A landscape with many valleys, sampled at points; each row gives a point and its height.
From any point a ball takes the steepest step (drop divided by distance) to one of its 2 nearest points. It stops when none of these is lower. Distance is the straight distance between rows; heights are no part of it.
Z397: [142 122  87 118 152 112 105  92 121 179 151 133 152  99  95  80 144 125
 133 108  96 172]  height 2.90
Z168: [183 112 162 132 138 132 111 123  96 130 149 113 125 138 130 112 157 123
 180 113 146 143]  height 5.27
Z598: [126 101 108 123 116 191  90  65 140 153 123 133  74  80  91 138 164  81
 105 135 106 168]  height 4.69
Z259: [110 117 166 126 137 130 134  88 145 106 128 128 139 127 176 170 111 106
  82 154 124  88]  height 5.96
Z536: [153 139  97 135  69 136 146 211  82 152 133 135 165 123  62 100 114  80
 141 162 104  96]  height 2.56
Z342: [135 180 126 116 138  93 109 203 121 111  93 143 165 152  95 104 129 174
 150 124 132 138]  height 2.37
Z419: [ 90  89 111 104  86 147 176  95 139 104 133  87  87 129 186 158 109 125
 145 136 148  95]  height 1.13
Z515: [117 143 127 154 125 119 193 168  80 173 187 149 155 161 131 102 120  80
 119 100 142  90]  height 2.01
Z444: [178 119 107 125 140 126  57 109 145 117  94 120 124 132  72  99 167 159
 166 143 113 155]  height 4.22
Z194: [146 137 112 116 145 109  97  92 133 137 179 115 201 116 114 104 134 116
 119 139 105 148]  height 3.25
Z976: [135 161  83 117  76 134 167 193 118 128 124 138 161 136  91  87 106 100
 148 154  88  86]  height 2.36
Z475: [108 166  38 102  84 144 143 159 146 143 120 160 156 133  72 106 130 118
 127 149 102 118]  height 4.31
Z889: [137  90 156 141 130 155 155 109  92 114 157 104 129 155 186  69 129 151
 195  96 110 142]  height 5.18
Z893: [133 117  73  86 135  95 106 109 149 117 118 124 162 166 124 133 113 164
 168 156 129 157]  height 1.24
Z70: [108 131 132 118 110 143 122 143 143 106  71 157  82 108 128 196 122 130
 113 146 157 128]  height 5.08
Z245: [143 126 123 125 113 142 142 137  92 173 123 146  93 128 126 153 136 115
 156 109 164 150]  height 5.01
Z830: [146 165  94 110 142  95 102 193 106 138 135 130 198 171  94 108 122 150
 158 133 134 134]  height 2.87
Z290: [157 156 123 131 120 121  92 163 124 132  86 132 136 111  70 107 173 163
 161 120 157 140]  height 4.96
Z625: [ 98  73 122 124  79 139 196  86 153 130 148  93 100 133 196 149 124 125
 108 109 134  81]  height 1.25
Z179: [115 112 108  90 149 101 106  90 156  89 111 116 159 161 156 143 101 155
 148 170 112 131]  height 1.00
Z652: [104 144 176 184 142 108 200 111 142 155 108 162  88 146 191 101 113 156
 110  71 106 121]  height 1.94
Z249: [166 127 122 115 155  80  86 141 109 154 155 117 149 104  97 140 138 105
 124 131 147 149]  height 3.71
Z28: [103 143 174 142 129 127 196 163 110 132 107 130  49 142 187 169  93 110
 138 110 164 105]  height 3.13
Z913: [125  71 107 151  79 153 192  94 143 158 178 106 110 123 176 121 132 121
 112  98 131 106]  height 1.35
Z487: [138 161  77 102  99 166 111 122 164 128 140 123 174  75  59 105 173 129
 162 141 128 147]  height 4.15
Z210: [109 193 151 147 125 142 195 195 148 115 103 136  89 111 105 117 105 127
 133 122 125 119]  height 7.89
Z351: [111 168  63 118 115 129 131 148 117 194 111 181 126 133  78 137 134 117
 104 120 123 143]  height 3.60
Z494: [111 140 196 143 145 118 174 133 136  98 162 125 133 114 186 145 108 100
 111 131 157  72]  height 3.41
Z411: [121 156 114  93 127 101 142 196 102 123 108 132 155 184 138 145  80 130
 132 151 135  91]  height 1.46
Z707: [ 86 107 106 109  87  87 192 152 136 166 151 101 139 191 176 123 127 136
  83  83 117  69]  height 2.24
Z551: [164 102 156 126 166 113  95  91 109 115 197  98 165 116 107  97 144  88
 120 127 112 141]  height 3.09
Z498: [104 166  58 107 105 125 119 142 151 147 101 174 141 135  87 161 132 133
  93 152 126 128]  height 3.78
Z368: [ 94 139 107 125 138 165 102  55 180  84 122 162 123 128 127  81 136 162
 107 138  67 154]  height 1.47
Z647: [104 170 128 128  89 163 158 143 154 139 113 155 107 107 133 174 133  85
  94 132 150  90]  height 0.44
Z501: [128  78  94 100 122 131 102  83 129 140 127 107 101 128 131 185 115 107
 135 156 132 155]  height 7.27
Z856: [127 143 168 126 135 115 157 220  78 125 146 141 157 159 124 146  90  73
  97 142 160  61]  height 4.27
Z136: [124 191 133 128 112 157 159 168 158 101 172 130 194  96 110  73 152 106
 147 122 133 102]  height 2.17
Z37: [140 106 118  99 138 138  94  87 136  97 141  95 149 150 135 103 132 138
 167 151  99 150]  height 4.52
Z423: [211 105 145 143 150  93  99 159  62 131 130  90  91 124  94 131 151 125
 182 118 184 131]  height 3.16
Z950: [139 102  97 107  95 142  74 122 154  90  75 121 101 102  79 152 162 156
 161 161 143 154]  height 3.21
Z346: [125 100 169 146 131 171 112  79 116 154 142 134 105 113 143 154 132  85
  88 129 119 134]  height 7.13
Z465: [101 113 129 135 123 107 175 118 122 137 117 122 115 165 200 137  99 163
 134  99 126 111]  height 2.64
Z653: [116  83 126 123 119 167 111  69 130 139 116 129  94 124 144 175 126 103
 102 150 118 145]  height 7.22
Z714: [ 87 170  57 116  73 135 121 171 156 109  81 175 135 116  58 142 126 141
  85 167 110 112]  height 3.96
Z941: [162 104 178 134 124 174  98 116 109 144  78 141  46 108 119 172 158 100
 139 132 154 131]  height 4.81
Z857: [124 127 100 145 163  70 107  87 134 178 150 147 196 169 147 128 105 151
  77 121  88 146]  height 2.85
Z460: [115 130 125  99 117 125 172 163 104 113 167 111 147 153 151 136 105 100
 147 135 157  78]  height 4.85
Z49: [157 111 180 124 113 146 105 136 136  87 149 104 153  70 107 165 158  90
 114 157 174  98]  height 6.15
Z453: [ 99 154 117 130 123 117 145  96 158 134  92 174 112 136 156 158 128 139
  97 126 122 122]  height 5.50
Z644: [166 133 147 124 125 142 130 165  95 149 126 131 113 125 118 117 153 119
 190 110 168 140]  height 5.17
Z55: [124  77 117 150  92 120 206 126 143 170 184 116 130 149 185 111 133 137
  91  77 131  85]  height 1.52
Z170: [154 153 184 153 158 106 105 149 114 174 141 165 170 117 116 178 140  88
  69 129 156 113]  height 4.14
Z242: [107 160 106 120 126 109 111 119 168 144 115 159 168 129 118 203 114 107
  48 158 136 101]  height 4.63
Z269: [148  71 179 150 149 144 131 104  76 137 153 110 111 157 171 128 117 117
 142 106 137 137]  height 2.46
Z508: [115 115 114 165 145 104 124  82 137 184 124 163 162 176 158 120 123 163
  54 108  76 132]  height 2.47
Z994: [142  79  76  86 141  85  82 112 117 147 126  99 116 122 114 178 102 116
 149 158 146 167]  height 7.31
Z733: [ 95 112  78 130 101  80 173 115 146 168 146 122 156 184 168 124 118 161
  94  97 115  98]  height 2.04
Z348: [199 111 134 129 177  98  77 111  97 113 178  84 134 119  89  95 151 110
 149 126 122 138]  height 3.19
Z24: [109 119  34 100 111 116 143 122 112 191 152 129 103  87 116 111 122 109
 151  95 122 176]  height 3.40
Z224: [123 145 164  97 138 112 159 181 108 108 163 115 165 141 150 152  96  92
 107 155 170  57]  height 4.68
Z76: [124 128 102 112 108 129  90 153 150 116  87 131 146 103  86 185 139 134
 108 162 152 134]  height 5.48
Z564: [128 169 133 119 148  90 146 190  88 150 136 145 181 193 139 127  96 133
 133 120 134 100]  height 1.96
Z934: [108  98  69 134 112  97 157  92 135 158 133 135 151 184 169 114 114 182
 125 111  98 140]  height 2.20
Z841: [114 137 159 129 172 137 109  93 147  80  91 157  49 153 126 113 103 171
 140 133  89 179]  height 4.32
Z303: [116 112 160 163 124 140 157 101 108 154 135 145 118 137 189 132 132 125
 115 105 127 124]  height 1.89
Z43: [147 136 123 116  98 170 130 116 155 119 182 118 163  63  93 118 163  85
 144 147 147 131]  height 3.38
Z110: [162 136 108 125 166 138  76  84 140 168 135 133 142 111  72  70 171 144
 148 111  86 162]  height 2.73
Z927: [121 168 127 149 144  94 152 163  92 187 124 173 163 183 147 112 119 140
 121  92 129 118]  height 2.66
Z773: [100 121 162 147 132 103 166 114 125 152 121 139 121 156 199 173 110 118
  76 116 142  79]  height 3.20
Z614: [164 129 112  86 133  95 104 179 111  99 125  91 153 161 119 113 128 165
 218 136 161 142]  height 5.29
Z532: [142 156 120 122 136 133 102  89 173 114 146 135 205 119 106  91 152 140
 129 141  96 140]  height 3.45
Z381: [135 107 107 116 108 162 121  80 128 155 136 126 106  87 110 143 143  99
 141 131 128 160]  height 4.82
Z519: [139 114 159 105 150 188  52  95 146  56 138  75 106 131 121 132 147 111
 128 149 117 129]  height 4.98
Z949: [123 120 103 141 113 134 192 135 105 150 201 116 178 146 150  62 133 130
 164  91 138 114]  height 4.61
Z88: [123 109 186 154 150 119 129 105  99 161 132 145 130 143 178 190 117  92
  74 128 145 100]  height 3.56
Z75: [138 162 134 135  94 140 133 219  95 135 118 144 163 121  78 106 131 108
 126 139 126  99]  height 3.06
Z928: [ 92 156 117 140  95 142 176 133 139 163 139 151 124 139 144 146 131  92
  97 109 138  84]  height 0.92
Z34: [201  98 134 127 165  77  69 124  96  95 161  73 129  94  75 123 138  94
 129 143 152 128]  height 3.33
Z62: [113  56 115 146 123 142 128  79 100 168 158 110  80  94 163 153 111  88
  78 112 116 150]  height 3.12
Z503: [140  51 158 157 138 155 154  94  79 150 193 113 116 125 160 113 130  99
 121 108 132 142]  height 2.34
Z964: [141  42 148 183 114 168 175 100 107 176 191 120  99 124 178 108 125 119
  94  92 121 121]  height 2.22
Z63: [174 143 171 149 186 147  38 125 124 102  97 109  95 163 105 110 163 143
 123 119 114 133]  height 5.37
Z912: [130 111  73 123 129  99 128 104 121 172 167 120 160 133 128 104 121 136
 146 111 111 173]  height 3.01
Z577: [139 135 161 136 114 171 137  95 157  98 166 130 158  75 128 117 160  84
 134 142 136 111]  height 3.03
Z891: [107 112  83 140 132 103 121  76 144 183 136 143 148 138 142 156 112 122
  72 128 106 144]  height 2.35
Z58: [101 101 149 143 126  90 169 100 144 143 116 119 121 168 212 149 102 154
  79 101 111  90]  height 2.89
Z338: [111 144 155 122 125 120 145 171 147  85  86 128  90 103 137 194  93 131
 120 154 157 117]  height 5.28
Z405: [122  80 172 179 120 155 168  92 113 154 173 133 127 130 191 119 133 110
  88 102 124  98]  height 2.00
Z777: [141 106 199 151 140 162 117 115  88 144  79 153  55 135 163 176 131 106
 131 117 149 136]  height 4.65
Z41: [116  99 119  99 158 156  62  90 142  73 126  98 119 179 131 103 129 156
 162 134  93 166]  height 4.64
Z155: [112 100  61 113 108  97 187 154  79 173 196 101 131 163 138 107  96 115
 140  95 137 126]  height 2.54
Z350: [142 163 159 136 123 159 128 141 144 136  98 161 121  90 117 132 156 126
 132 122 146 129]  height 7.19
Z347: [130 138 120 110 135 117  92  96 170 115 116 142 178 112 125 187 134 113
  69 171 118 121]  height 4.35
Z479: [ 98 130 148 147 119 141 150  71 158 118 111 146 105 118 174 161 121 116
  89 124 108 108]  height 5.74
Z181: [121 168 147 149 161 101 117 100 142 153 115 175 185 150 146 127 131 145
  90 121 102 125]  height 2.59
Z859: [128 146  81 107  88 151 101 140 158 124 135 115 166  83  66 145 149 114
 121 156 140 137]  height 3.92
Z996: [156 138 149 144 146  72  71 187 100 119  48 125 130 153  97 143 144 180
 147 129 165 137]  height 4.41
Z905: [130 133 128 133 101 147  82 134 153  78  57 129  84  71  71 124 170 171
 149 144 143 147]  height 3.42
Z795: [124 159  83  96  93 155 161 182 120 102 161 109 167 139 107  82 123 118
 182 132 126 113]  height 1.70
Z525: [108 169 167 148 123 121 148 216 121 100  66 129  89 115 103 148 103 153
 129 134 156 139]  height 8.75
Z701: [114 112 124 132 159  76 123  87 123 166 163 123 195 160 166 152  99 135
  64 129 111 106]  height 3.11
Z506: [125 117 218 167 157 144 159 101 124 104 166 133 146 115 187 120 125  86
 106 120 129  88]  height 3.02
Z267: [118 145 186 173 134 144 174 117 128 144 168 149 148 111 178 114 140  94
 111 104 142  96]  height 2.65
Z157: [150 122  59 100 134  67  63 175 124 140 123  91 152 119  59 136 131 140
 147 144 153 162]  height 3.32
Z894: [110 112 164 122 166 146 101  93 136  89 133 103 137 165 178 105 107 147
 119 133  80 135]  height 3.77
Z605: [105 156  50  99  94 153 150 123 148 140 127 153 140 135 106 107 141 138
 157 121 123 143]  height 4.39
Z800: [106 143 183 171 153 156 133  85 129 146  84 185  76 133 162 141 117 124
  74 112 100 132]  height 3.97
Z398: [149 124 146 120 136 118  79 136 148  99  84 131 143 112 115 162 139 146
 127 158 140 140]  height 5.71
Z502: [106 108  75 110 116 117 140 111 120 151  93 155  87 171 148 167 114 150
 152 128 141 142]  height 2.70
Z537: [103  91  94 138  91 112 172  88 171 150 136 126 129 158 178 124 131 157
  88  97 106 101]  height 1.87
Z90: [156  89 162 120 150 185  62  92 109  94 162  79  83 128 111 133 148  87
 119 134 136 132]  height 5.15
Z632: [116 162 115 131 119 120 159 161 113 163 160 137 163 144 125 132 121  88
 105 119 137  96]  height 1.45
Z284: [157 155 197 154 166 132 121 142 175  64 103  98  95  95  80  98 133 176
 161 144 105 171]  height 6.54
Z645: [118 117  48  89 112 112 141 127 127 136 149 107 149 156 125 125 114 144
 183 135 139 148]  height 1.41
Z807: [106 147 170 115 124 124 158 207 130  87 107  97 102 103 134 179  73 114
 111 167 165  74]  height 5.51
Z728: [125 117  80  94 108 127  99 121 152 103  93 149 114 128 105 146 136 158
 168 156 137 162]  height 3.05
Z716: [117  86 113 143 121  95 197 131 118 164 211 105 158 147 161 120 116 115
  91  97 152  78]  height 1.80
Z188: [131 154 153 132 108 130 132 211  95 124 128 135 154 131 110 147 122  97
 112 138 159  91]  height 3.67
Z581: [207 130 166 145 171 107  43 133 102 102 100 100 118 160 109 102 160 155
 160 124 119 128]  height 5.49
Z623: [108  62  67 131 111  96 141 101 104 179 166 116  91  88 167 147 101  97
  90 103 134 155]  height 3.24
Z726: [118 107 129 149 136 116 136  77 145 138 157 121 172 153 182 134 115 135
  74 128  90 103]  height 3.36
Z97: [195 121 136 138 162  64  59 152 105 146 120 108 147 121  80 146 140 135
 122 136 157 134]  height 3.91
Z73: [134 159 138 145 115 106  82 199  96 133  51 136 123 131  64 123 166 171
 141 112 160 136]  height 4.73
Z466: [171 112 109 111 138 114  69 105 135 119 140  95 150 137  94 109 149 134
 166 146 116 161]  height 4.40
Z535: [124 206 137 138 147 102 153 214 121 126  97 159 149 145 106  82 111 171
 150 113 115 142]  height 1.66
Z888: [126 216 131 139 147 125 147 189 122 166 103 191 165 140 104  76 137 151
 135  97 112 118]  height 2.48
Z201: [104 153 163 140 119 131 174 234 124  82  98  82  90 117  87 144  72 139
 152 164 143 118]  height 8.45
Z29: [115  47  91 115 130 136 115  80 109 120 198  79 108  81 147 108 107  91
 102 120 106 160]  height 2.92
Z631: [106 144 169 135 171 149 112  91 157  74 116 130 101 143 146 106 108 152
 124 134  75 158]  height 4.02
Z51: [115 148 190 129 118 136 130 195 125  76 109 105 139  78 116 176 117 111
 102 163 175  89]  height 5.76
Z788: [134  74  73  96 151  63  78 120  92 162 121 114  91 113 140 154 100 113
 142 122 130 183]  height 7.36
Z642: [ 83 154  99 133  98 158 167  63 192 121 115 172 109  92 131 103 148 140
 108 121  91 124]  height 1.44
Z311: [112 151 120 160 136 112 137  85 148 185 139 169 167 141 148 139 135 126
  64 114 109 118]  height 1.92
Z848: [103 147  93 132  86 144 196 114 152 134 183 117 157 128 155  62 146 136
 160  98 123 107]  height 4.55
Z468: [122  60  88 128 121 125 150  87 115 141 209  87 140  88 143  94 117 112
 133 114 118 157]  height 2.81
Z50: [133  95 118 129 113 159 132  79 126 140 148 108 133 122 146 120 136 117
 150 120 115 145]  height 4.90
Z335: [129  99 108 141 135 141 116  81 115 171 139 133 134 158 137  77 133 162
 140 103  86 173]  height 2.45
Z442: [123 170 161 147  98 154 159 230 104 125 104 142 103 107 106  95 124 108
 159 121 145 115]  height 8.22
Z113: [179 124 179 139 166 164  43 116 118  93 127  93  85 139  99 133 158 104
 110 134 133 120]  height 5.24
Z324: [128 121 130 123 108 185 139  79 153  94 158 104 137 104 148  92 146 115
 168 131 103 138]  height 4.99
Z100: [ 93 119 182 170 128 119 212 108 157 141 121 121  63 130 196 135 104 139
 103  89 112 112]  height 2.41
Z967: [109 201 103 138 130 117 150 148 134 166 111 189 167 152 112 109 136 134
 103 107 119 116]  height 3.18
Z786: [113 145 140 136 149 118 118  99 149 111  77 185  95 138 141 141 117 151
 118 131 104 154]  height 5.14
Z72: [160  88 161 144 148 157 120  98  80 140 163 106 108 148 146  71 150 129
 181  93 123 152]  height 5.23
Z872: [155 115 109 120 125 172  84  82 148 157 119 134  94  64  61 120 180 108
 134 129 112 158]  height 4.54
Z890: [131 143  60  91 106 124 136 173 109 140 155 112 159 153  92 109 116 120
 174 137 136 136]  height 1.56
Z629: [131 118 126 138 126 158 145 105  91 202  96 169  71 136 139 135 147 134
 154  97 144 149]  height 4.89
Z761: [109 177 143 142 123 120 119 199 128 117  65 162 128 116  93 152 127 151
 101 136 145 132]  height 8.98
Z649: [ 96 171 166 152 129 130 171 200 156  84  96 110  97 105  65 154  93 158
 137 149 140 142]  height 8.59
Z23: [113 127  76  89 112 118 126 152 128 112  85 151  94 159 123 157 111 162
 175 140 150 148]  height 2.88
Z556: [139 131 193 136 118 126  94 172 125  69 124  84 163  79  98 164 149 113
 107 157 185  90]  height 5.97
Z750: [101 128  50 114  90 147 162  76 165 137 138 140 149 128 124  78 143 158
 170 113 104 146]  height 4.45
Z835: [ 95 119 146 157 144 130 127  72 138 141  92 182  98 166 181 136 113 156
  69 112  83 131]  height 3.35
Z854: [180 114 116 130 116 106  97 195  64 137 116  81  96 116  62 134 158 125
 170 120 192 133]  height 3.26
Z401: [158 135  76  94 143  72  85 161 126 137 145 112 186 144  87 127 125 148
 161 142 134 152]  height 3.14
Z60: [157 129 151 139 148 134  68 118 123 144  47 191  70 129  90 135 161 167
 131 124 123 150]  height 4.08
Z591: [109 137  95  93 122 120 136 115 164  75 114 116 135 135 149 142 105 157
 159 151 128 127]  height 0.74
Z458: [113 117 150 161 114 117 197 123 127 153 196 132 172 130 172 108 142 104
 104  99 148  76]  height 2.18
Z832: [153 123 136 124 127 146  69 114 140 105  57 152  72 108  83 116 157 170
 153 136 122 151]  height 3.72
Z756: [107 143  30 103 128 112 138 135 108 206 127 161 110 122  87 121 121 122
 134 103 116 170]  height 3.47
Z189: [ 99 143 110 119 111 172 123  62 184  94 103 174  96  94 116 105 144 143
 129 144  90 153]  height 1.02
Z639: [126  92  67 113 116 108 177 138  82 150 206 100 131 118 139  89 111 116
 173  98 153 157]  height 2.67
Z942: [110 189 146 148 117 153 190 218 111 146  88 164  86 123 110  82 112 122
 161 102 114 116]  height 8.06
Z429: [139 124 203 147 138 173 106 110 143  98 120 139 109  88 147 168 133  89
 102 149 138 112]  height 6.58
Z845: [130 126 202 155 165 166  99 106 104 142  82 166  63 149 165 152 132 115
  96 106 114 143]  height 4.42
Z790: [154 132 163 138 142 133  54 119 160  66  81 111 119 108  98 128 155 148
 118 147 114 136]  height 6.04
Z109: [158 125  94 119 115  88  73 198  96 132 108  81 134 118  52 144 147 144
 156 140 171 140]  height 3.39
Z929: [143 100 158 143 148 149 116 101  75 178  86 157  70 158 153 122 140 140
 154  97 125 165]  height 4.75
Z275: [ 95 146 121  96 134  92 180 149 129 100 143  94 156 170 179 113  86 153
 150 123 133  80]  height 3.86
Z292: [166 101 106 127 145 148  40  95 136 132  79 139  76 127  54 113 171 149
 137 138 108 158]  height 4.00
Z149: [ 91  96  64  74  89 135 165 101 157  93 118  91  97 148 168 152 107 143
 168 148 136 105]  height 1.04
Z128: [154 132 158 135 144 132 104 118 103 163  71 179  91 138 131 141 142 142
 145 115 128 153]  height 4.48
Z710: [127 116 139 117 158 110  82  82 142 137 138 124 163 138 135 181 108 106
  59 159 107 124]  height 4.03
Z301: [145 130 147 118 140 131 142 119 120  91 139 105 136 149 168  82 126 161
 214 121 117 157]  height 5.13
Z861: [111 164 110 143 124 114 163 128 123 186 113 179 138 160 145 138 133 134
 111 104 132 120]  height 3.23
Z977: [137  85 128 131 135 129 149  91 113 124 212  96 173 103 136 106 128 103
 122 120 128 129]  height 2.93
Z940: [111 163 131 110 128 110 130 153 147 122 115 140 150 135 146 184 105 118
  85 157 146  93]  height 4.88
Z231: [112  52 129 128 149 150  98  86  96 130 199  93  91  98 151 130 116  81
  66 115 118 155]  height 3.00
Z794: [133 116 142 134 105 163 111 132 122 146  63 169  60  97 113 190 150 123
 120 137 167 146]  height 4.92
Z359: [175 134 126 118 124 115  96 161 126 108 105 106 135 129  99 108 154 156
 187 140 149 145]  height 5.16
Z748: [130 181 155 137 111 177 153 133 175  96 159 134 164  57 118  84 169  99
 144 129 132 112]  height 2.58
Z83: [153 147 148 138 164  87  80 122 128 162 135 146 181 124 109 161 133 108
  68 136 126 141]  height 4.56
Z369: [198 105 158 127 169 124  69 134  94  89 124  82 107 167 128  97 139 150
 196 134 136 127]  height 5.59
Z595: [114 173  86 108 101 115 171 188 119 120 120 141 141 173 125  84  97 120
 150 128  85  92]  height 2.21
Z237: [199 102 172 148 147 109  80 150  87 128 104 109  93 123 106 165 150 124
 143 132 173 121]  height 3.04
Z789: [135 164 192 160 140 148 131 144 156 115  73 162  78  70 110 132 146 144
 124 129 143 147]  height 6.91
Z135: [106 179  75 119  70 143 128 183 147 124 101 152 174 115  52 107 129 120
 102 158  94 103]  height 4.16
Z630: [ 98 139 172 157 131 130 202 117 151 123 103 137  46 121 178 160  98 115
 131 109 140 119]  height 2.76
Z813: [118 136 101 111 102 170 166  90 156  90 133 116 122 112 149  78 139 155
 197 125 108 151]  height 5.05
Z300: [115 123 125 121 123 123 195 145 106 117 205 110 179 148 153  96 121 102
 153 114 153  80]  height 4.72
Z518: [135 184 173 148 124 150 134 169 153 108 117 141 154  72 105 108 155 130
 124 129 145 122]  height 7.45
Z824: [135  78  83 113 126 123 140 106  94 146 191  95 120  88 130  85 134 106
 178 109 134 177]  height 2.74
Z266: [110 129 123  88 143 101 118 138 133 103  96 123 138 147 155 191  92 148
 115 166 157 104]  height 5.10
Z520: [100 184 117 133 102 156 150 131 177 123  94 175 119  88 116 148 142 116
  84 137 130 107]  height 1.12
Z972: [138  97  88 112 147  93 102  82 127 139 193  93 181 127 129  83 121 124
 136 127  95 168]  height 3.10
Z978: [104  93  51 117  99 124 164 110 109 182 159 110  93 107 137 143 114 103
 130 110 142 149]  height 3.31
Z203: [114 112 160 115 182 115  73  82 133 109 124 119 162 176 162 154 100 137
  72 162  97 114]  height 3.73
Z11: [143 131  96 109  97 149 119 141 136 134 166 113 136  66  71 149 150  83
 119 139 160 134]  height 3.68
Z402: [113 188 138 141 107 161 118 131 187 102  92 163 146  60  85 133 165 129
  98 135 133 126]  height 2.14
Z248: [101 117 128 171 122 117 155  75 150 175 113 177 121 162 175 117 133 171
  50  90  80 118]  height 2.91
Z204: [126 162 160 136 130 151 117 113 191  77  96 153 125  62  94 119 141 146
 111 148 103 151]  height 3.22
Z744: [159  87 157 134 165 106 153 102  92 118 217 110 173  98 114  86 140  78
 126 107 141 134]  height 2.99
Z732: [112 198 174 158 128 147 180 179 168 103 132 134 122  74 114 111 122 117
 128 128 136 120]  height 7.70
Z683: [169 109 168 121 156  96  86 147  84 142 107 131 108 153 142 177 126 125
 142 138 162 131]  height 2.86
Z735: [158 119 132 133 149  71  48 165 109 127  73 104 147 140  83 175 143 160
 128 153 167 132]  height 4.13
Z783: [142 154 208 162 155 133 143 148 162  97  86 126  85  87  84 130 122 165
 140 139 130 169]  height 6.67
Z801: [141 138  98 114 102 183 110  93 171 142 129 142 139  56  67 111 176 116
 137 140 120 141]  height 4.36
Z358: [130 137 117  89 116 116 146 221  97  94 101 103 130 155 129 135  78 139
 166 158 142  98]  height 1.77
Z879: [113 195 119 116 111 143 179 186 153  82 157 109 160 115 118  69 112 119
 168 128 118 104]  height 1.88
Z159: [109 162 101 100 109 110 170 203 130  86 104 120 119 160 120 110  82 141
 163 145 108 108]  height 2.02
Z992: [115 103 188 149 128 208 125  75 124 110 138 122  88 103 168 133 148  84
 101 122 117 122]  height 7.02
Z579: [117 141 194 145 150 185 108  91 153  93 116 133 103 114 155 134 127 101
  88 132 102 129]  height 6.84
Z636: [168 109 149 101 138 107 118 156  98 109 149  98 135 146 132 131 127 136
 198 131 165 128]  height 5.36
Z931: [128  91 127 103 163 166  46  85 139  82 164  68 106 162 113 124 142 122
 136 142 107 155]  height 4.80
Z513: [115 160 176 149 107 137 170 245  94  94  97  94 106 110  98 105 100 123
 164 138 139 121]  height 8.35
Z981: [104 137 111 102 106 113  91 195 120 105  83 118 157 136  93 174 116 143
 112 171 153 113]  height 5.33
Z749: [109  98 139 144 146 159 118  87 130 118 166 110 153 164 178 101 115 143
  91 118  79 126]  height 3.57
Z779: [169 113 202 135 132 158  72 124 137  75 117 104 114  90 122 159 151  94
 112 158 145 109]  height 6.36
Z831: [ 94 134 153 109 130 107 190 132 139  99 160  92 139 138 191 137  94 121
 123 131 142  62]  height 3.70
Z754: [100 101  62 117 116 112 131  80 140 157 120 151 110 146 136 163 121 141
 111 130 121 148]  height 2.55
Z271: [119 115 100 119 127 100 187 171  65 160 199 120 157 167 130 107  94  90
 132 111 142  98]  height 2.38
Z22: [164  88 160 131 156 106 115 123  72 150 121 119 108 173 164 145 117 130
 166 118 147 143]  height 2.63
Z572: [119  78  90 144 140 124 121  89 123 146 124 141 134 193 162  86 115 196
 141 109  79 166]  height 2.33
Z376: [ 86 158  68 120  84 139 198 106 168 125 138 132 123 134 143  73 145 156
 164  95 108 115]  height 4.50
Z682: [123 147 167 139 174  95 102  96 140 115 113 145 175 162 173 142 101 145
  80 140  89 121]  height 3.28
Z420: [ 89 132  87 131  94 134 166  71 178 124 131 137 128 128 157 114 141 141
 106 117  97 114]  height 1.68
Z2: [119 127  93 108 114 125 156 106 136  98 129 119 127 156 161  76 125 172
 219 117 119 154]  height 5.09
Z690: [138 142 172 144 143 123  82 129 168  45  81 110 107  85  77 106 139 178
 137 155 110 160]  height 6.34
Z180: [ 82 113 119 106 103  94 185 131 126 139 133 100 114 176 185 145 102 137
 111 107 138  73]  height 2.43
Z390: [133 115 116 129 167 144  73  80 117 177 139 138 122 147 101  66 154 150
 122 101  78 177]  height 2.57
Z873: [150 117 189 163 159 118 120 116  90 179 157 160 138 120 136 166 136  69
  79 117 150 121]  height 3.84
Z527: [116 124 153 134 145 114 111 110 148  78  68 171  49 130 126 155 102 167
 138 154 112 171]  height 4.66
Z948: [112 119 122  76 129  96  92 183 125  86  78 100 138 132 122 196  90 155
 114 187 173 105]  height 5.22
Z970: [109 129  70  83  90 151 145 124 147  96 133 106 126 131 132 149 115 125
 170 149 136 123]  height 0.93
Z566: [126 170 134 127 139 141 115 105 192  78 123 145 166  91 113  89 147 144
 131 146  96 138]  height 3.76
Z183: [175 100 126 103 169  63  90 128 105 108 182  93 162  88 101 132 122  81
 114 140 154 135]  height 3.51
Z512: [116 142 185 176 145 126 186 129 108 156 127 156 119 137 197 104 125 138
 141  80 131 117]  height 1.36

Where does a ball stop that starts at each point below?
Z301 => Z591
Z831 => Z591
Z532 => Z189
Z525 => Z311
Z168 => Z311
Z170 => Z189
Z63 => Z311
Z790 => Z311

Call two points neighbours if one is among the 2 nearest of the other. Go from one point of each pair to the other, from neighbour to neighbour, staying as low as possible. Name the highest point that can't be avoided.
Z189 / Z411 => Z460
Z411 / Z535 => Z861
Z411 / Z512 => Z109
Z647 / Z189 => Z566
